Each row is a point on a landscape with many peaks, with its height.
A climber steps from a point to the highest of its 4 nearest points, and stops where none of them is higher. Distance is the straight distance between rows; heights are no part of it.
K530: [151 142  81 170 112 104 140 161]  (h 59.3)
K992: [ 68 187  98 166 178 129 102 123]  (h 84.2)
K368: [127 137  71 187  76  89  97 158]  (h 56.5)
K426: [129  95 177 108  91 125 130 133]  (h 36.1)
K405: [134  93 178 111  77 134 127 137]  (h 3.4)
K163: [122  87 163 100  83 110 152 102]  (h 71.5)
K912: [119 122 109 186 163 140 141 147]  (h 53.2)
K11: [156 146 103 100 156 143 163 140]  (h 79.5)
K34: [100 124 159  69 168 151 135  84]  (h 59.5)
K231: [169 157 142 106 135 137 110 145]  (h 84.6)
K25: [123  97 179 107 117 144 131 109]  (h 55.9)
K854: [140 127  92 170 141 118 159 158]  (h 49.8)
K310: [108 127  87 202  84 104  79 149]  (h 42.0)
K687: [159 143  83 138 134 123 146 157]  (h 49.7)
K466: [163 159  80 149 122 102 126 159]  (h 59.9)
K988: [166 149  85 144 128 106 145 159]  (h 53.8)
K443: [119 128  88 197 121 112 127 156]  (h 81.1)
K932: [121  92 157 101  73 110 147 109]  (h 67.8)
K831: [112 116 168  76 161 157 124  92]  (h 58.1)
K582: [ 73 188 101 162 168 133  85 131]  (h 82.0)
K828: [131 135  81 172 130 124 144 152]  (h 65.6)
K353: [135 121 177  95 143 152 114 117]  (h 55.2)
K81: [135 145 155  80 151 151 130 125]  (h 68.1)
K845: [102  67 156 105 115 109 154  79]  (h 57.2)
K158: [110 130 114 200 156 135 130 142]  (h 62.0)
K474: [139 116 143  90  61  88 154  93]  (h 81.6)
K119: [ 85 160 106 184 136 123  65 131]  (h 67.0)
K438: [134  98 125  89  80  80 156  76]  (h 81.9)
K414: [183 160 118 116 129 121 112 156]  (h 82.7)
K413: [108 129  88 201  98 111  98 153]  (h 85.7)
K637: [182 170 114 140 119 115  94 158]  (h 66.7)
K301: [164 158 116 101 146 140 127 151]  (h 86.2)
K724: [152 112 175 121  84 138 108 152]  (h 80.9)
K111: [161 147 152  98 140 145 118 133]  (h 83.9)
K471: [152 150 106  99 148 141 142 145]  (h 76.9)
K220: [121 110 110 177 169 159 160 143]  (h 49.9)
K444: [130 135 128  70 153 156 163 127]  (h 80.5)
K747: [144 135 100 129 141 137 161 148]  (h 52.1)
K450: [144 146 124  80 158 151 155 130]  (h 46.5)
K475: [133 111 185 112 118 139 106 123]  (h 58.5)
K71: [173 161 106 137 121 113 112 163]  (h 73.5)
K658: [136 128  95 124 145 149 173 146]  (h 57.3)
K274: [ 96  93 166  88 157 144 132  81]  (h 54.8)
K433: [ 88 166 107 182 163 130  84 122]  (h 80.6)
K802: [138 137 105  97 152 154 174 147]  (h 63.0)
K979: [146 114 177 121 104 144 112 140]  (h 69.1)
K545: [138 117 133  88  82  80 151  77]  (h 84.0)
K157: [153 147 148  90 144 146 118 134]  (h 83.1)
K281: [ 83  72 162  91 158 128 150  67]  (h 50.3)
K437: [112  81 137  97  96  94 163  84]  (h 61.6)
K532: [100  82 170 106 134 130 142  80]  (h 51.5)
K817: [126 118 168  92 140 151 122 107]  (h 54.4)
K452: [178 143 154 127 115 133  86 164]  (h 77.3)
K376: [ 90 139  99 197  99 115  67 148]  (h 67.7)
K757: [ 70 191  95 167 153 132  83 128]  (h 78.9)
K781: [126 135 119  76 163 168 170 128]  (h 70.6)
K784: [110  94 171 100 139 145 128  94]  (h 53.7)
K966: [103 134 106 187 175 141 118 129]  (h 48.6)
K152: [111  93 173  99 130 139 132  96]  (h 54.5)
K635: [ 96 126  99 201 114 115  98 147]  (h 82.3)
K764: [125 138  79 192  87 102 103 164]  (h 73.7)
K778: [120  97 181 107 109 141 129 109]  (h 55.7)
K121: [130  90 160 111  66 124 142 130]  (h 4.3)
K18: [164 136 164 110 121 149 108 138]  (h 82.9)
K8: [138 148  75 172 106  94 130 164]  (h 62.8)
K490: [168 129 175 115 112 138 101 147]  (h 85.6)
K467: [163 157 116 106 142 128 129 154]  (h 85.4)
K27: [ 82 168 101 176 145 134  76 126]  (h 55.3)
K69: [121  90 140  95  80  93 164  95]  (h 76.6)
K632: [107 130 144  64 174 152 139  95]  (h 62.7)
K75: [109  81 147 105 100 113 154  95]  (h 64.7)
K526: [106 132  97 202 135 123 117 144]  (h 78.6)
K692: [169 114 138  80  97  60 128  62]  (h 73.8)
K934: [103 140 113 189 186 138 115 126]  (h 45.8)
K164: [120 137 136  67 170 161 155 116]  (h 68.5)
K350: [123 116  97 163 155 138 165 147]  (h 52.8)

Call two points neighbours if one is among the 4 nearest of the other. Go from one point of each pair to the other, from neighbour to neighbour, staying as high as possible. Name the lowest point that can't be avoided.
K490 / K444 -> K802
K490 / K11 -> K471
K11 / K545 -> K532
K992 / K444 -> K466
K490 / K301 -> K18
K992 / K413 -> K119

Two climbers start at each pair of points below. Name the first point that both come to, or write -.
K353 / K784 -> -
K281 / K932 -> K69
K152 / K121 -> -
K75 / K405 -> -
K27 / K934 -> K582

Where does a climber stop that starts at each point below?
K157 -> K301
K8 -> K413
K34 -> K444
K778 -> K490
K817 -> K444
